A landscape with many valleys, sampled at points; each row gives a point and its height.
A ball rolls from a point to whichever of its 3 nearest points has the largest drop for the distance, and stops where none of them is lower. Distance is the straight distance between rows; heights are no part of it.
fivok height 632:  -7 -24  33   0  44  -3 -28 -28   8 -17 -34  -6 -13  28 -12 -13 -42  46  14  -8
kekar height 404: -33  34 -17 -26  -2 -19 -52   6   1  -3  -9  -4  17 -24  -9   0  39 -11 -24  -1
kef height 460:  -6   1   0   6  18   7 -16  -4 -11  -7 -10 -13  10  26 -12  -6 -23   9   2   2
Vel height 630:  14  27 -14   4 -23  41  15  18  21  -6  54   2  -7 -38   4   3  38 -22   5   5
sarel height 141:  36  -5 -15  19 -22  12  24   7  13  11  31  -3  -9 -10   9  -7  13 -10  -7  17
zesek height 269: -19  35 -27  -9  -9   9 -24  14   0   3   6 -11  12  -2  -7   6  25 -12 -14   1
Vamup height 449: -25  25  -5 -22   4 -30 -55  25 -13  -2 -21   1   8 -10 -27  -8  32 -10 -22 -20
falep height 605:  -4  28 -13  12 -10  20  20   5  16  -4  25  -4  13 -25  -2  27  17  12 -20  20
sak height 525:  17 -14   4   4  17   3   6 -15   8 -10  -6 -21  -3   4 -11   8 -20  19   6   5
migas height 321: -10   6  11  -3 -21 -26 -11  14 -12  25 -21  44 -12  24  -2 -31  17 -57  33 -42
kikam height 550:  14 -13   9  14  28   2  13 -15  -3 -13  -7 -10   7  23  -4  -2 -32  44  11   8
tamed height 159:  10  16  -3  -2   8  12  44  -7  20 -21  29 -28   7 -27  -5  25  19  26 -13  47
guma height 548:  15  -2  14   9  19  -1  31 -13  18   2  14 -11  10   2  -4   5 -25  32   2  10
vokid height 402: -16   8  -5 -15 -12 -20 -51  16 -14  19 -16  13   3  -2 -15 -16  15 -34   3 -39
Zozok height 425: -34  11  -3 -20   2 -18 -36  -3 -23  -6 -36  -3  23  -7 -19   1  14  12  -7   5
goze height 154:  24 -40  38  11   1   4  36 -23 -16  -7  -2   7 -33  25  11 -13 -30   6   6   9
gozok height 276:  -9 -13   5 -13 -36  -4  14  21   2  19  -8  48 -26  39  18   7   9 -40  21 -37
pevum height 123:  17 -32  14  16  -9   2  22  -6 -20  -1   6  15 -32  22   6  -3 -14 -21  -2 -11
kade height 383: -12 -12  19 -11 -20 -13 -25   5 -19  18 -18  31  -9  18  -5 -34   6 -40   6 -44
miz height 484:  -3  20  -9   4  -2  18   0  -1   5   2  16  -9   6 -12   2   1   4  -7 -15  12
Pov height 162:   4 -15   3  13 -26   2  25  11  -9   6  16  16 -27  14  23   4   0 -21  -6  -6
maz height 158: -17 -13  15   0  26  -6 -46 -22  -7 -12 -26  -5 -15  16 -12 -26 -24  10   2 -23
mupud height 163:  15 -37  35   5  19   5  13 -26  -8  -9 -13 -13 -18  18   7 -22 -41  17   8 -12
Lomu height 175:  10 -20  -1  20  -6   3   6  10 -16   3   3   2 -10   5  11 -16 -17 -23 -14 -22
Vizu height 200:  19  -4  -9  30  -6  11  18   8   6   3  19  -7  -8 -18   1   4  -7 -14  -3   8
Fur height 151:  16 -38  32  17  -5  -1  39 -32 -14  -3   6   3 -23  25  11  -1 -29  16  12   7
Sazez height 524:  33 -32   8   9  15  -2  36 -26   3   0  -1  -6   4  13  -2  -4 -36  28   9  19
geze height 124: -23  11 -10   0  10 -19 -25   6   1   5 -13  -3   9   2 -19   6   3   3 -11  13
vos height 433: -14  16 -10 -28  -4 -28 -49  24 -12   8 -22   3  15  -4 -23 -24  22 -19   1 -48
Todul height 236:   0  26 -25 -30 -18   6 -26  36   8  16   9   8   9  -9  -1 -13  40 -36  10 -18
keb height 438: -21  47 -11 -30 -13   2 -35  17  -2  -7  26  -4  11 -19   0   7  61 -17 -12 -12
fuf height 259:  13  -9  -6  -2 -27 -13  14  14  -5  14   6  29 -12  14  15 -15   0 -49   3 -33
puge height 620: -34  16 -15 -13  20  -4 -32  -9   6  -6 -21  -8   0 -18   7  18  15  10  -6  24
boso height 798:  -9  -4  -4 -16  39 -17  -1 -20   0  -7 -29   5  13   2  -4  34 -10  35   6  15
Siba height 566:   6 -26  17 -18  51  -1 -16 -12  -3  -3 -39   3   4  16   6  -1 -41  53  21   4
Sunel height 356: -12  -2   6 -10 -14 -10 -30  28  -9  19 -13  33  -4  17 -16 -32   7 -50  22 -45
moneg height 152:  16 -13   7  20   9   6   3 -18  -6  -2   4  -1   4  17   2 -14 -16  -8  -5   1
Nipe height 198: -17  -2  -5  -1 -21  12 -27  18 -17   5 -13  11   5  10 -13 -20  -1 -16   0 -19
lagum height 270:  -1  10  -1   8  23   5  25 -15  20  -9   0 -24  19 -18  14  42   7  32  -4  41
Sakot height 473:  17  14 -14  20 -12  19  33  -9  23   2  29 -12   6 -15 -10  10   7   5 -17  17
Gofun height 752:   1  19 -15   0  41  -2   8 -21  11 -10 -18  -7  16 -41  27  33  16  50   4  38
kur height 532: -22  11 -16  -2  23 -12 -39 -14   5  -2 -17 -11   8   4  -6   5 -12  16 -13  12
videv height 275:  -8 -23   8   4  47  -2   4  -8   9 -15 -32  -4   7  10   8  27 -28  48   6  19
tovem height 902: -17  -5  -3  -4  45 -19 -26 -12 -11  -3 -21  -4  11  22  -8  11 -19  47   0  17
Ved height 307:  -6  -3 -16  15  -4   8  -2   6  -2  -1  11  -4  -5  -4  -8  -8   8 -18  -9  -6
kesid height 750:   0  -5  -3 -10  38 -19   5 -16   8 -18 -37 -19  11 -15  14  53 -12  56   0  45
Sifo height 549:  29  -6  -1  22 -40   8  58  -7  19  -1  26  -7   0 -11   3  -3  -5  14  -1  26
biga height 445:  30 -12  12  10 -12   6  55 -13  13  -2  13 -20  19  -8  -7   1 -21  26  17  43
maset height 578: -18  26 -16   5  19 -10  14 -11  17 -10  -2  -9  13 -26   6  36  26  23 -17  36
Gor height 293: -24  14   3  -3 -29 -25   0  33  -2  26  12  40 -32  28  -4  -9  16 -54  31 -44
Lun height 625:  24   6 -19  -1 -21  18  19  24  20  14  45   9 -10 -15  10  -1  23 -36   1 -12
nasot height 107:  23 -32  11  17 -12  -5  25 -12  -9   0   2  -8  -9  24   4  -6 -14  -3   4  -1
balin height 357: -12   3   9   2  -5 -13 -33  -8 -14  14 -20   5   6  21  -6 -24  -5  -9 -16 -22
Guti height 591:   0  -7   2   3  27   1   9  -9   3  -7 -21 -20  13   6   6  34 -23  40  -4  13
fod height 385:  15   4  -1  18 -11  22  31  -6  12 -10  16  -9   8  -5  -3   5  -8  30   4  22
peta height 358: -33  20 -21  -2   0  -4 -35   5  -4   0  -8  -6  20 -16  -1  -1  31  -8 -26   5
bebu height 95:  26 -14  -2  17 -25   8  43  -2  -4  -4  24  10  -9   7  14  -2 -13 -12  -7  12
Ded height 396:   7   9 -13   3   2  10  -3   7  -4   4   2 -11   4  -1  -8 -14  -2  -6 -11 -17
vozu height 618:  12 -32  39 -13  49   7  -2 -19  -1  -6 -22  -9 -11  19   1 -13 -44  48  30  -6
Vosep height 352:  -1   3   2  -9 -22  -8 -32  17  -6  28 -10  28  -4  15  11 -25  11 -57  16 -39
ruzi height 598:   7  21  -4  -1 -21  24   5  23  14   5  29 -10  13 -21   9   7  29  -8 -12   1
tese height 120:  19 -23  11  16 -21   6  37  -8 -12   0   8  13 -23  19   1  -7 -19  -7  -5   0
ril height 313:  -8  -4   5   5  -7  -1 -22  -8 -13  -3 -16   4  -7  20 -23 -28 -13 -13  -1 -20
nufip height 262:   1   5 -12   3 -33  -1 -12  28  -4  15  12  13   0   1  12 -10   8 -53  -1 -14
fem height 160:  25 -48  42   2 -18  -4  44 -18 -10  -5   9  17 -52  28  11  -7 -38   4   5  15
Mepa height 139:  21 -24   0  10 -14   5  21  -4  -9   8   7  12 -13  10   9 -14 -14 -17 -11  -7
gur height 157:  26 -55  45  19   8  -5  32 -15  -9 -16  -7  -2 -22  16   5  -8 -42  10  11  11
vok height 599:  -7  10  -7 -12  40  -6  -2 -13  20  -5  -8 -10  26 -15  14  44   7  27  -3  33
Kamom height 420: -17  22  -8  -9  -7   7  -8  10   1  -5   7  -4  14  -9  -9   7  11  -5 -21  -5
Nem height 617:  -1  16 -18  -9 -27  15  -4  25   9   3  26   5   3 -32   6  -3  35 -18  -2 -16
fid height 73: -31   0   8 -11  16 -16 -51  -9 -20  -5 -22  -3  11  11 -22 -26 -13  15  -3 -14
Zus height 429:  -8   0  15 -20 -16 -24 -59   5 -16  17 -26  18  -3  13 -24 -30   5 -21  17 -42
faz height 538:   3 -23  11  -8  40 -16   6 -13  -5  -8 -40 -13  14  -1  19  27 -29  48   6  30
valo height 480:  22   4  13   2 -17  12  75 -15  31 -13  34 -24  11 -21   0  11 -24  35   3  46
fen height 530:  38 -37  21   2  12  -9  33 -21  -9  -3 -14 -11  -3  14   3   7 -41  33  15   2
bana height 494:  30 -14  17  -1  13   5  44  -4  10 -12  -4 -18  17   8  -9  15 -42  42  13  24
fogo height 206: -15   2  -1   4   2   9 -22   8  -2  -3 -19  -3  12   9  -4   7 -11   3 -16  -8
neke height 355: -12 -13  12  -9 -17 -12 -25  19 -11   3 -11  18   0   1   5 -23   9 -35   6 -35
retub height 421: -38  33 -14 -26   7 -15 -40  -8  -4 -11  -5  -9  13 -50   7   0  60  -9 -28   7
Ver height 298:  -2  -4   0  -5   2   0 -28  -3 -18  20 -18  12   0   9   0 -22  -4 -28   3 -26
bani height 267:   3   9  -2   8   8  10  45   0  22  -5  19 -13  12 -14  -7  27  -8  33   3  29
lefo height 815: -11  23 -15   8  25  -6  -5 -13  17  -9  -6 -14   6 -10   2  26  -5  40  -1  25
Gumo height 132:  20 -10  -9  21  -7  -2  46  -7  -6 -10  13   4  -7  -1   6  -4 -24   4   0  12
bamod height 453: -35  25 -23 -10  23 -18 -29 -12  -8  -7  -4 -10   9 -32   3  13  44   0 -13  15
mas height 527:  22   9  -9  15 -24  17  55   2  17  -6  41 -14 -12 -33   0  10  -1   5 -17  15
Silod height 624: -10  24 -18 -15 -38  13   1  30  11  14  49  11 -14 -10   6 -14  45 -61  26 -19
munon height 133:  31 -38  15  11   4  11  23 -21 -24  14  -8  18 -24  22   8  -9 -40  -8  10 -13
zoga height 252:   3  16 -13  -3 -31   4  12  32  -2  18  30  32 -12   3  19  -2  20 -59  12 -28
bafa height 444:  -4 -12  13 -12  -3 -16 -60   6 -29   5 -23  10  -9   5 -25 -33  -6 -21  -5 -40
rimi height 528: -21  32 -20   4  10   8 -16 -12   1 -16   5 -10  12 -35  13  13  32   7 -15  20
Viso height 466:  19  -3 -11  15   2  16  18 -20   8   0   0 -18   6   9  -8   0 -21  22  -4  20
Sos height 351:  10  -6   8   6 -12   2 -11   7 -17   9 -15  22 -28  28  10 -17  -9 -26   9 -25
tabuz height 308:  -4  -8   5   3  13  -8 -36 -11 -10 -17 -20  -3   5  23  -6  -5 -16  20   1  -4
vot height 446: -29  46 -13 -25 -24  19 -21  28  20   8  31 -11  12 -27  -1   6  68 -31   6 -30
tovif height 644: -11  30 -10   0  -9  25  14  28   4 -16  43  -2   3 -31  -3   3  50  -8 -17   2
ritov height 678:   9  -6   3  -2  29 -12   9 -11  11 -16 -16 -13  12  -7   9  41 -13  42  13  34
Mifa height 247: -15  17 -24  -7 -21  -3 -15  22   7  29   9  24 -11  -2   4  -8  30 -52  21 -25
dut height 623:  -3  28  -9 -10 -30  21  10  29  13   3  50   2  -2 -35   8   1  46 -41  17   0
mam height 600:  10 -22   6   4  33   8   8 -16   3   0  -9 -17  10  17   5  16 -36  39   9  11
Tepu height 140:  21 -37  18  11 -18   5  44 -17   5  -4   7   2 -26  27   7   1 -32   9  -6  26
kodel height 182: -18  17 -18 -12 -20   3 -32  31   7   4  -4  -7  15 -10 -13  -7  23 -17 -17 -20
Piliz height 415: -34  42 -13 -10   4  -2 -32  14   5  -4   6  -8  20 -31 -12   8  52  -3 -19  23

Where does a ball stop that starts at each point below?
vozu -> nasot
rimi -> kodel
gur -> nasot
Vamup -> kodel
Silod -> kodel
falep -> tamed
mam -> tamed
